Points, in no order, along strands that fork and pass close to each other.
In the rows, 128 means zero.
Two points are linked if the straight distance between their rows is under 77.5. Some points are linked to none.
<964>: [144 138  97 105 124 127 186 177 163 120 105 140 104 139 133 123 139 138
 132 149 106 147]
<1087>: [132 152 196 145 144 125 100 120  51 121  93  64 140 146 126 144 165 121
 171 127  98 160]
<288>: [ 86 108 100 161 157  71 106 108 126 147 125 102 118 154  95 165 143 152
 139  86 159 152]
<477>: [133 155 104 108 136 108 195 172 131 131  99 111 117 143 128 127 146 139
 148 162 112 150]
<997>: [170 129 162  99  79 158 137 153 144  93 112 177 100  91 178  83 110 102
 144 177  82 156]
<8>: [142  99 148 153 137 142  97  84 187 114 165 151 108 109 120 123  98 145
  89  99 172  67]
<857>: [100 114 123 136 157  95 110  98 139 130 122 100 123 139  98 160 124 140
 146  98 177 127]
<201>: [113 161 205 148 154  89 112  99 138 131 128  67 117 134 116 173 136 147
 155 126 162 119]
<248>: [ 96 143 114 131 131  93 147 145  97 134 143  98 141 160 119 155 190 138
 129  99 136 165]
<464>: [125 126 105  93 119 105 141 129  86 112 130 110 157 108 124 143 127  67
 148  84 124 154]
<904>: [127 112 148 145 155  93 119  99 191 118 144 116 113 123 106 164 113 145
 114  92 173  90]
<976>: [163  93 119 127  85 193 138 144 150  93 157 183 112 103 150  93 126 145
  97 144 128 141]
<83>: [ 97 123  63 101 114 166 121 156 105 151 151 168 160 152 134  90 119 138
 108 163 136  90]
<58>: [118 109 195  99 122 120  60 104 119 123 105 126 141 119 141 137  90  49
 151 135 140 123]
<734>: [105 108  96 139 173 132 109 103 160 147 148 117 137 157  99 148 119 144
 109 118 163  67]
<18>: [145 120 102  94 128 139 164 168 155 117 124 128 125 139 130 134 143 125
 117 131 124 131]
<481>: [116 136  63 112 127 135 165 164  93 142 122 120 157 151 108 132 141 118
 138 123 116 144]
<330>: [131 160 187 124 129 129 128 144  70 129 102  65 143 146 133 141 162  96
 173 150  90 156]
<87>: [171  95 108 164  90 206 140 135 168  97 158 179 102 113 134 111 127 146
  84 159 116 167]
<942>: [174 125 160 132 112 162 159 133 193 124 159 150  99 107 147  92 117 174
  92 161 133  84]
<321>: [137 110 115  98 133 148 149 146 166 106 142 125 127 129 119 145 140 131
 115 112 131 122]
<808>: [112 119 190  85 118 137  69 100  87 126 116 131 149 119 145 108  97  70
 154 147 134 113]
<604>: [105 132  46 104 117 142 142 134  61 143 135 154 182 124 113 108 102  79
 127 103 118 131]
<1176>: [168 132 150 104 119 152 156 141 174 126 145 140 115 117 138  95 126 161
 112 166 145  94]
<1043>: [154 108 132  92  87 172 137 156 129 101 148 180 130 106 164  87 119 120
 119 133 125 134]
<80>: [171 112 124 192 120 189 133 119 192 128 192 169 102 121 140  94 119 173
  55 149 112  91]
<829>: [130 145 132  92 115 117 119 105  59 124 125 114 181  95 134 107  98  47
 166 113 111 140]
<1123>: [107 118 174 132 124  61  89 117 166 114 112  98 101 118 121 185 113 116
 152  98 159 155]
<238>: [121 144 145 118 131 101  99  99  54 126 109  97 164 105 129 129 102  41
 174 106  96 164]
<42>: [106 124 172 112 128  88  96 115  96 110 107  88 140 129 138 170 123  62
 172 101 121 166]
<1010>: [112 144 140 116 132 100 158 145 129 124 144  85 127 147 129 158 176 143
 133 112 143 138]
<951>: [131 176  64 110 115 117 196 161  76 151  93 145 147 120 123  88 103  97
 160 144  85 159]
<1157>: [116 129 129 161 128  79 111 101  22 118  97 105 144 122 115 142 156 122
 161  67 104 193]
<1063>: [130 144 199 132 150  95 104  88 166 126 125  96 118 106 113 139  99 133
 138 125 178  78]
<190>: [102 112  87 127 155 150 111 115 124 162 137 123 156 155  98 129 120 155
 115 136 170  90]
<272>: [ 82 138  99 150 132  93 123 127  80 144 148 110 138 170 130 160 200 147
 118  96 134 179]
<475>: [116 146  62 126 154 127 170 160 154 163  81 151 106 153 123 105 125 161
 134 197 101 123]
<442>: [131 100 172 123 132  91  89 114 173 106 119 115 109 100 121 175 109 109
 133  82 159 136]
<556>: [110 120 122 139 137  90 116 110  45 129  99 101 150 129 103 150 141 128
 157  84 131 171]
<89>: [129 136 144 166 124  79  84 105  16 119  94 107 141 113 134 133 147 117
 164  73  84 201]
<567>: [155 128 149 165 149 150 152 111 209 114 175 123 103 120 113 159 132 156
  86  93 132  68]
<922>: [108 145 189 167 115  75  85  95  48 136 114 101 110 140 152 150 177 143
 147  99 119 206]
<117>: [ 90 135 158 170 138  56 110  99  99 139 125  96 111 152 128 164 157 171
 145 100 157 187]
<150>: [134 104  96 180 103 183 102 146 183 131 165 193 100 148 175  68 126 187
  74 186 100 109]
<407>: [131 147  96 132 161 143 166 146 159 170 133 120 122 156 115  99 126 177
 120 183 134  85]
<292>: [140 120 173  85 119 125 115 124 129 110 117  99 134 114 132 151 124  84
 144 115 142 126]
<970>: [116 126 172 109 127 102  85 105  83 124 100  94 150 125 128 144 115  49
 169 121 111 151]
<663>: [120 163  42 113 115 136 184 164  65 163  95 150 147 131 109  89 108 114
 149 150  90 147]
<647>: [144  88 112  90 113 140 119 123 136  88 141 153 140 101 127 147 119  77
 123  75 131 134]
<919>: [122 141 165 163 156 105 105 101  86 130 115  79 127 142 100 151 165 179
 152 102 149 152]
<1174>: [ 98 134  37 125 133 127 139 124  51 138 125 127 179 123  96 131 117  86
 128  80 116 146]
<1097>: [147 112 150  74  88 161 128 136 116 103 146 155 138 103 150 106 117  91
 132 130 135 119]
<1197>: [135 107  66 148 105 184 106 156 178 138 148 193 113 149 168  82 118 168
  77 191  99 104]
<255>: [136 107 162 102 130 124 107 109 156 102 124 118 122 107 123 157 121 112
 132 105 164 111]
<53>: [147 149 113  82 114 129 163 158  92 122 118 120 148 111 132 109 126  89
 155 140 104 146]
<196>: [ 97 132 185 162 134  49  88 109 140 132 115  89  98 133 129 179 114 137
 156 101 159 163]
<888>: [169 120 169 175 123 172 148 102 188 121 192 151 112 102 131 104 113 170
  65 119 141  56]
<869>: [130 132  79 112 129 130 151 148 174 144  88 205  99 138 146  85 112 152
 127 188 106 125]
<649>: [ 99 120  63 113 108 170 116 163 131 153 145 182 143 149 154  78 116 160
  97 191 124  84]
<127>: [108 130 156 116 133  97 127 120 106 116 127  84 138 136 120 164 151 122
 151 108 138 152]
<326>: [165  99 165 127 113 183 125 125 176  98 159 156 117 105 134 118 126 146
  87 125 148 104]
<789>: [152 135 104 141 150 150 169 142 215 148 135 140 101 142 131  99 118 172
  98 172 107  77]
<851>: [134 108  98  77 112 127 131 138 104 101 137 138 149 107 134 131 113  70
 136  88 131 136]
<1078>: [145 157 120  76  95 134 160 148  77 130 124 142 150 104 156  80 100  82
 168 158 107 141]
<128>: [159 131 127 146 154 152 178 144 216 140 155 131 102 137 129 117 120 176
  90 148 119  73]
<1039>: [118 130 192 131 147  96 106  97 137 124 117  83 121 125 115 156 122 130
 151 128 170 107]
<195>: [ 99 151  54 141 129 119 159 167  74 151 124 108 153 163 110 138 166 121
 131 117  94 161]
<1045>: [111 112  63 127 110 165 107 169 166 153 133 198 121 148 169  79 117 163
  88 190 102  89]
<787>: [119 154 226 135 149 120  95 118 115 131 108  57 135 146 120 159 151 108
 158 149 129 139]
<675>: [106 155  64 157 128 114 150 141  19 144 120 113 170 132 109 132 165 115
 128  74  72 175]
<520>: [114 152  92 164 127  98 132 121  15 129 114 114 163 120 108 134 160 123
 145  60  84 183]
<416>: [100 155 237 157 144  89  92 106 141 136 116  67 115 138 125 178 152 121
 153 140 132 133]
<158>: [137 144  87 137 160 140 159 142 194 173 126 145 108 155 131  96 113 181
 103 191 112  75]
<690>: [131 150 118 112 134 111 179 167 128 127 120  88 122 151 123 142 164 154
 145 147 125 149]
<1152>: [ 83 117  93 161 149  79 107 106  84 145 137 110 133 166 111 163 167 157
 124  81 143 175]
<865>: [109 116 112 109 153 132 116 106 105 137 127 119 148 138 104 118 125 145
 131 126 175 108]
<820>: [124 143  58 117 146 128 155 162 185 146  83 170  95 160 138 114 126 146
 118 179  93 121]
<551>: [119 148  47 113 136 127 166 169 119 161  74 149 131 154 115 108 128 144
 142 183 109 135]
<485>: [136 127 171  82 115 142 110 129 120 108 120 116 143 112 142 137 120  59
 157 124 115 124]
<823>: [ 98 150  55 154 130 122 145 156  40 147 117 120 166 162 110 139 179 134
 118  95  91 168]
<796>: [154 111 103 192 118 198 119 131 200 128 168 177  94 136 153  81 120 184
  70 174 100 102]
<256>: [111 102 123 127 148 105 110  96 114 135 114 111 133 130  94 139 108 140
 144 106 186 116]
<819>: [131 107 197 117 120 108  69 114 171 109 104 109 112  98 136 174  96  80
 148 112 147 134]
<258>: [165 111  83 150 133 173 148 156 208 116 118 176  92 136 133 125 128 151
  99 165  94 141]
<345>: [111 152 207 156 128  94  91 110  64 126 108  76 127 141 140 157 178 133
 160 112 108 182]
<748>: [114 126 160  98 121  93 115 119 121 105 121  94 131 120 132 168 140  83
 157  99 135 148]
<436>: [133 159 204 106 134 133 124 138 101 126 100  71 141 142 129 139 150  99
 169 167 116 133]
<60>: [ 92 129  27 102 100 166 127 161  82 163 136 176 168 145 129  94 104 120
 111 161 110 103]
<612>: [142 117 161 146 148 119 125 110 205 108 153 117 106 106 116 170 123 143
  99  79 152  89]
<295>: [155 121 168  73  93 159 118 135 112  97 138 148 145  96 161 113 107  54
 144 131 114 127]
<558>: [117 103 197 115 126 106  59 116 141 123  92 123 113 107 135 165  85  59
 152 120 142 137]
<731>: [ 99 122  42  98 110 162 135 140  62 161 140 171 175 131 118  95 110 101
 119 129 126 114]
<754>: [108 159  36 122 125 135 174 160  93 173  73 165 136 147 110 101 106 122
 150 173  87 145]
<168>: [132 135  80  89 124 133 174 160  93 129 116 128 151 123 121 117 133 102
 141 129 122 135]
<766>: [164 109 186 141 101 176 106 103 172  89 162 146 111  83 140 119 126 143
  94 123 156 108]
<824>: [103 119  94 114 131  99 132 117  65 129 115 104 154 133 108 144 143  98
 149  86 140 159]
<381>: [166 126 145 168 153 163 171 126 219 123 174 122 103 122 120 139 132 163
  74 116 118  70]
<561>: [129 137 184 144 150 103 114  84 163 133 144 120 116 101 114 118  87 148
 126 124 188  53]
<398>: [178 105 105 150 111 187 153 151 198 106 133 166  93 121 131 121 132 146
  94 153 107 158]
<538>: [138 148 132  82 102 139 129 128  62 127 137 134 174  97 152  91 100  61
 161 126 111 139]
<37>: [147 138 119 110 145 151 164 143 159 147 138 129 125 144 122 102 125 172
 119 170 152  84]
<218>: [171 113 155 200 119 192 149 106 192 122 193 160  98 106 138 100 119 180
  57 144 131  76]
<593>: [132 124 103 110 118 131 159 130 172 130  80 214  85 117 152  74 117 161
 136 181 103 130]
<215>: [123 101 122 137 159 127 109 100 177 129 151 137 123 128 110 142 105 149
  99 102 175  79]
<1089>: [156 106 136 113 129 165 130 129 179 103 157 139 125 119 122 129 130 145
  98 115 147 104]
<32>: [148 125  66 140 140 159 140 158 215 130 103 173  92 146 136 118 126 155
 103 175  87 122]
<575>: [107 133 166 161 116  62  90  96  68 134 129 110 110 142 144 160 181 157
 139  99 139 203]
<1182>: [160 128 205 157 119 152 127  98 177 110 177 141 111  86 141 101 104 162
  84 125 156  48]
<163>: [100 127 172 162 136  55  94 106 109 130 115  82 108 140 121 168 138 151
 156 100 158 175]
<644>: [148 119 192 164 123 134 103  78 187 115 171 157 104  82 130 116  89 162
  82 109 175  54]

A fork is a point with three links, a tip a point with one. Leave the first point through the second and follow the links. Name the first fork or tip that comes.
<345> / <922> | <442>
<42> / <970> | <1157>
<964> / <18> | <766>
<766> / <326> | <1010>
<1045> / <649> | <1174>

Follow the links from the first point to the second, and from the first to the third. Name the last point that the two ways share.
<117> / <558> / <18> | <442>
<128> / <796> / <857> | <215>
<18> / <538> / <1123> | <748>
<321> / <288> / <829> | <1010>
<238> / <258> / <190> | <748>
<964> / <8> / <117> | <1010>

A fork is a point with three links. Follow the links from the first point to the second and name the forks in between, in order.
<295> / <272> | <292> > <748> > <1010>
<1078> / <398> | <748> > <292>
<58> / <964> | <442> > <292> > <748> > <1010>
<158> / <80> | <215>

Name the points in between on the shortest way along the links from the first point to the second, in order.
<558> / <964> | <819> > <442> > <255> > <292> > <748> > <127> > <1010> > <690> > <477>
<567> / <218> | <612> > <904> > <215> > <8> > <644> > <1182> > <888>
<288> / <168> | <1152> > <272> > <248> > <1010> > <127> > <748> > <42> > <970> > <238> > <829> > <538> > <1078> > <53>
